Each row is a point on a tangle of strands that fork and nearly touch. The rows are in no order.
Two points are linked if the straight distance between their rows is under 51. Some points are linked to none.
nam: [  8  -8  -2 -26 -26  19   9  13   3 -10  12  15  23  23  -4 -10   1  12
  -8  16]
Ser: [-16  14 -13   4   2  15  17  38  -8  19 -20  -4 -10   0 -26 -22  10 -10
  16 -39]
balad: [-10  15 -17 -29 -15   6  14   8  25 -33  10 -24 -10   1   7 -10  -1  20
 -29   0]
dero: [ -4 -10  -4  17   9  -8 -18   3  -8   8  12  11   0 -20  11   1 -10   0
  -3 -11]
damev: [  0  -5 -12   6   8  -9 -15 -16  11 -12  -2  -6   0 -24  43  17  12   8
 -16  -1]
Pinap: [ -8 -19  21  -4  -6  -6 -14 -16  -8  -6  19  21  18   8   8   6 -14   1
  12   0]
tep: [ 10   3  -4 -25  -3  23  22  36  10  10 -11   7   3  10 -22  -8  19   2
 -11  11]
medil: [ 15  10 -27 -15  26   8  11 -25  23 -18  -3 -19  -6 -11   6  -7  12  -1
 -22  19]
Fom: [  0   9   5  20   1 -17 -24 -21  -6 -17  -5  11   1  15  11  25 -30 -10
  17  12]
Ruk: [ 11 -18 -18  16  15  -4   1  11 -26  30   2  17   0  -5 -10 -10  10   4
   0  10]
Kapur: [ -7 -10  17  -7 -19  10   3   9  -3  23  13  21  -4  21 -30 -11 -21 -13
  14  -7]
savud: [ 17   1 -23   1  -7  -7  -9 -25  -1  -8  -5   0  16 -14  14 -18 -18  21
   2 -21]
lun: [ 22 -14 -23  -6  -7  14   0 -17  13   3  -1 -10  12 -11   7 -26  -3  12
  -4 -16]
gafa: [ 12  19   2  19  11  -7  -6   3 -17   1   1   0  13  -9  30  41  -5  -9
  -9  20]
ropo: [ 11  -1   6  -3 -30  11 -28 -12  19 -16  -6  13   7  14  -5 -29 -19  12
  14   5]
mel: [  4  16 -12   1 -25  -8 -12 -14  -3 -20  -9  -7  -6  37 -18   8 -34  -2
  13   4]
Mupig: [ -5  13  23 -26 -26  10   1  15  -2 -19  12  -4   2  10   8   9  -2   7
 -20  21]
Pesu: [-20 -39  -7 -15  10 -13  12  -8 -16   8  27 -17 -22  -1  11  17  17  15
  -6  -7]
Vunir: [ -1  15  -5 -21 -19  20  28  33   7   1 -12   1 -13  16 -28 -15   2  19
 -19   7]
mul: [  8 -15 -18  20  18  -5   1   8 -32  34  -8  -3 -15 -17 -14 -24  -5   9
   3 -16]
katun: [ 10 -12 -27  13  14  -9  -5   1 -15  21  -2 -19 -13 -31  12 -20  -2  23
  -5 -14]
notut: [ -7 -11 -13  11   0 -21 -16 -28 -10 -17   6  -1  -4  13  14  -4 -29  12
   8 -23]
duzis: [ -7  35   6  29   1 -13 -29  12  10   1 -19   3 -17  -2 -13 -12 -22  -4
   6 -21]
lamoz: [-22 -41   7 -10  25   2 -10 -30  45 -11  12 -11  -2  -7  16 -12  35 -13
  -6   4]
dezup: [  5  13   3  29  11 -11 -38 -13  -5  -6 -19   9 -14  -2  -5  14 -19 -12
  14  12]
bik: [-11  -3  17  13  -3   6 -20  16  10  19 -25  17 -20  14 -39 -16 -17 -17
  25 -12]
Toma: [ -8   8 -26   2 -13 -18  15 -19 -26  -7  11 -13   5  16   1  17 -29   3
   4 -17]
Fesi: [  4  24   7  36  29 -17 -13  -2 -19   9 -16   4  -8   2   1  23 -18 -19
   9  18]
bak: [ 13  26 -12  -5 -31   9 -11  -4   1 -16 -21   2 -11  33 -28  -7 -46  10
  10  14]
vode: [ 21 -23 -10   5  30   6  13   7 -26  31  -4   9  -3 -14  -7   4  29  -5
  -2  21]
Dukog: [  6  -8  -6  14 -12 -18 -12 -33   3 -23 -11   0  12   7  13 -16 -22  21
  26 -24]
gok: [ -6 -36   1 -11  12  -8   4  -6 -10  11  20   1   3 -10  15   8  18   3
   0   1]
guse: [  3  -1   5  -3  11   1 -16 -14  21 -21   4   8  18 -26  42   6  22   2
 -10  17]
rudus: [ 10  10  27   6  13   2  13  27 -27  19  -2  15  15  -1 -13  17  14 -20
  13  21]
tesi: [-38  43  42  -1 -10   0  24  36 -16  11  -5  -7 -13  10 -18  -3  -8 -30
  21   8]
ter: [-15   2  10  13  20 -18 -13  11   9  -2  15  -4 -12 -32  19  29  20 -12
 -24 -10]
Muv: [-20  -3   7  15   6 -15 -18   7   8  14  16   9 -10 -22  11  12   8 -12
  -6 -27]
Mal: [  6  -2 -12  15   4  -6 -19  -1  -7   8  -4  12   2  -3 -20  -6 -21   3
  10 -15]
rosop: [-10  44  -2  17 -15  -8 -28  15  14 -10  -8   0  -4 -11   4   2 -27   6
  -8 -17]
lar: [  8   0  -3   5 -15   9 -27   5  17   6  -4  12   3  12 -17 -22 -28   1
  10  -9]
met: [  3  35  -7  -8 -32   9  21   9  -4 -22   3  -5  14  29  11  15 -27  18
 -10  12]
teted: [ 28 -19 -14  18  11   7 -13 -11  -5  24  -9   1   0 -22  -4 -40 -23  18
  10 -19]
ren: [ 22   9 -32  25  12 -16  -2 -15 -33  10  -8 -14 -11   1 -10  -2 -28   6
   8  -4]
zuk: [-15 -22  29 -15   4 -23  -2  -1  13 -25  22   1   7  -7  39  36  29   1
  -3  12]
ridad: [ 27   9   3   5  14   4  22   7 -40  27  -1  12  13   3  -7  14   6  -6
  14  23]
mek: [ -7 -21  20 -11  17   3 -19 -11  28  -6  15  13   3 -20  26   9  34  -8
 -14  29]
rurum: [ 16  35 -19  -4 -19   9   5  10  -5  -1 -20   1   1  14 -27 -15 -31   6
  -3  -2]
kad: [-17   3  21  -8  19  -6 -17  14  26  -5  19  -1 -14 -19  10  25  24 -23
 -26  15]
Lim: [ -8   1 -16   5  -2   2   4  27   4  20 -17 -10  -7 -20 -21  -7   6  -2
   0 -45]
lukid: [ -6  -9  34 -16  -4  11  -5  26   8  22  16  10   7  -3   0  10  18 -23
  -4   2]
mog: [ 17 -18  -9  -3  -3  10   3 -35  29 -28 -10 -13  19 -12  22 -26  33  16
   2  -2]
rof: [ 11   3   8   3 -10  15 -24 -14  17 -10  -5  28  20   3  19 -33  -5  16
   3  10]
nomo: [ -4  -8  15   6  -4 -20 -23 -20  -3 -29  -4  17  18  21  14  10 -21   9
  24   2]
Bok: [  7  17 -24 -26 -24  17  18  -7  30 -28  -7 -28   7  -2   1 -18   0  29
 -27  -5]
tumir: [  7  18   5   3  -9   0   3  -3 -17   3   0  15  11  20 -14  12 -11  -9
   3  10]
Sur: [-12   5  -3   9  -9  -1  17   6 -14  18  13  -3  -8  -1 -19  10  -8 -10
   9 -25]
Fub: [-15   0 -10  22  10   3  18  22 -17  32  -9   2 -13   9 -36 -16  -3 -21
  28 -27]
Liv: [-17   2  25   8 -12  14   1  26   1  30  -5  18 -11  27 -40 -20 -16 -19
  23 -11]
Nimis: [ -5 -48   9  -6  19   3 -10 -19  31  -4  11   0   4 -17  29  -5  33   4
  -6  18]
dez: [ 13  13 -27 -19 -21  18  18  25  -6   9  -8  -3   5  11 -21 -16 -10  17
  -5  -7]
Godob: [ -9 -58   4 -10   6  13   8  -8  -1  29  15   8   6  -3  11  -6  11   5
   3  -7]
fudum: [ -3  15  13  27 -11   4 -28  22  16   2 -33  11 -28   6 -28 -16 -23  -8
  12  -8]
doga: [  0 -14  -7 -16 -13  22  12  13   4  13  15  15  12  13 -20 -13  -6  -4
   0  -4]
tun: [-10 -25  27 -19  -8  -5 -16  -1  -3  -9  22  20  21   6  22  14  11  -4
   8  11]
lotif: [  0   8 -19  -4 -10 -14   8 -26  12 -37 -15 -10  27   8  47   6  -2  23
   4 -11]
fitep: [  6  21  15  25  26  -8  12  -3 -31  12 -28   6 -11  15 -30   7   1 -31
  39  13]
biz: [  5   5 -19  -2  -2  10   1  17  28   6 -15 -17  -8 -29 -15 -22   7   2
 -13 -33]
Mol: [  9 -22 -11 -12  31   4  23  10   4  24  -8   3 -10  -6 -12  -1  26  -6
  -9  10]
tomer: [  9  12  -2  35  23 -14 -10  -6 -43  18 -14  14   1   2  -4  11  -3  -5
  12  16]
nazo: [ 14 -37 -13  12   9   6  -7 -22 -12  24   2 -11   0 -12  16 -42  -1  31
   9 -14]
zep: [  0 -40  -4 -28 -11  25  16  -7  11  12  13   7  13   3   0 -18   9   1
   2  -9]
rizi: [ 18 -11  -7  -2  -1  13  -5 -26  17 -17  -8  11  29  -1  26 -23  15  24
   4   9]
deg: [ 18   0 -15  -1  -6  13  -4 -22  25 -16 -11 -25  10 -29  22 -27  16  18
 -10  -8]
Bamu: [ 16 -14   2 -20  14  13   5 -21  27 -16   5   4   9   4  13  -1  25  -3
  -3  27]
Fedi: [-39  37  27  16 -12  -4  -1  27  -1  -4  -7   0 -25   3 -17   2 -11  -8
   4 -15]
gerer: [ -7 -21  36 -16   8 -10 -11  24  22   9  18   6 -10 -14   2  16  33 -26
 -17  12]
noku: [ 20  28 -23  -3   6   4   5   9  12  -4 -17 -14   1 -16   7   6   2   2
 -26 -11]
Kav: [-15   2 -11  19  -1 -21   9 -11 -33   8  10 -14  -8   8 -19  14 -13 -11
   7 -23]
tater: [  5 -10  24 -29 -25  20  11   2   9 -22   9  20  15  23   5  -9  12  21
 -10  36]
Nimu: [  4   2  41  -7  11  17   3  40  -8  21   5  19   8   5 -18  17  11 -24
   6  14]
Pasom: [-29  31   8   8 -29  -5 -10  29   3  -4  -4  -1 -15   0  -9   0 -24  10
 -17 -20]
Soziz: [-23  32  32  -2 -10   3  26  43 -17   4   6  -9  -8   8 -11  18  10 -16
   2   3]
vugi: [-47  46  51  17 -14 -13   6  23 -15   1 -12  -6 -30  11 -18   5  -4 -25
  20   4]
vaku: [  8 -25   8  -9   5   7   5 -17  13 -16   3  15  31   6  29 -13  28   9
   5  24]
bib: [ -2  -3 -23  14 -14 -24  -9 -32 -20 -19  -7 -16 -13  11  -5  12 -36   4
  14 -27]
fosa: [  2 -10  16  -6  27  -8   8  15 -12  19  11  -4  -9 -17 -10  34  33 -26
  -6  11]
zek: [ 10 -39 -24   9   4   0  -7 -15   2  12  -2 -21 -13 -31  29 -32  11  30
  -4 -15]
nuzu: [ -7  -7  -9 -29  31 -15  24 -19  21 -21  21 -33 -17   9   9  18   8  -9
 -22   4]
vikov: [ -7 -19  -1  -9  -3  -4  18   5 -22  18  14  -1  -2   3  -9  17   7  -6
  -1 -10]
Nove: [  3  -5  47 -11  -6   4 -15   1   9 -16  18  18  23  -5  25  22  11 -10
  -4  22]
Todu: [ 29  24  -1 -10   0   6  13  10 -22  11  -2  28  22  14 -10  22  -2  -1
   3  29]
loma: [ -6  20   3  25  14  -6  18   9 -35  18 -12   6  -5  10 -32   0   2 -26
  25 -10]
Nik: [ -7 -19  22  18   0  -8  -8 -12 -23  28  14  12  -9   6 -26   8 -13 -27
  28   6]
diz: [ -8 -26  -8  -7  25   6  -1 -35  45 -33  11 -29  -9  -5  17 -21  23  -1
 -11  -2]
mufis: [  9   3 -18  -7  -7  15  -8  -8  39 -13  -7 -20  -3 -39   3 -20   8  15
 -20 -31]
nefov: [ 12   8   8  22   9 -15   6 -11 -42  21  -8  12  -9  16 -22  17  -6 -22
  24  30]
fatog: [-29 -25 -17  -1   2 -23  15  -5 -21   4  27 -22 -20 -14   6  13   5   6
  -7 -27]
Bab: [-12  11   5 -27 -15  10  17   9  19 -29   6 -12 -11  10   6  11  -5  19
 -37  28]
Darup: [  4  -3 -29 -22  24  -6  22 -27   8 -27  10 -28 -10  -1  10   6  13   7
 -26  10]
Ruto: [ -3   0 -17   4   4 -19  -1 -30   3 -18  -7 -12  13 -14  48  -1   9  24
  -8  -6]
zos: [  0  12  32   2   5  -3 -10   7 -11  -6  13   8  14  -4  19  31   5 -13
   0  18]
dur: [ -1  16 -25 -13 -19   4  15 -18  22 -36  -5 -23  20   8  29   2   3  23
 -18  -7]
dudus: [ 12  20 -13  10  -6  -5   1 -13 -27   1  -9  -4  -6  24 -30  14 -28  -9
  14   5]
vamut: [ 19  12 -12 -16   0  15   0 -14  24 -15  -7  -7  10   0  15  -1  14   9
 -23  20]
fir: [-12  20  19  -9 -20   3  14  24  -4   0  14  -4   1   3  -4  24   4  -3
 -10  11]
dup: [ 14   3 -23 -19   6  11  26  20   2  17 -14  -3  -3   0 -23   4  27 -11
  -8   4]

A fork is a point with three links. Follow the links from the first point to the second and name the forks in between, in order.
lukid, dezup -> rizi deg
dez, Bamu -> rizi
Ser, zep -> deg gok
vamut, nam -> rizi deg gok doga
nam, Bamu -> doga gok deg rizi
loma, Bamu -> deg rizi
doga, Nimu -> gok deg rizi

Follow the links from the first point to the second, and from the first to the third. Name the last point that the two ways share.
Toma, tater, fudum -> doga
gafa, lar, Toma -> deg
Pinap, nuzu, Dukog -> deg
zep, ropo, vamut -> rizi
biz, rurum, Darup -> rizi
damev, Pesu, tater -> doga

A fork is a point with three links, a tip a point with one. Leave the first point through the second and follow the links. Name the first fork or tip that comes.
Sur, Kav -> deg
loma, fitep -> gafa
tep, dup -> teted
gerer, kad -> rizi
Fedi, Pasom -> doga
dur, lotif -> diz
lun, savud -> gok
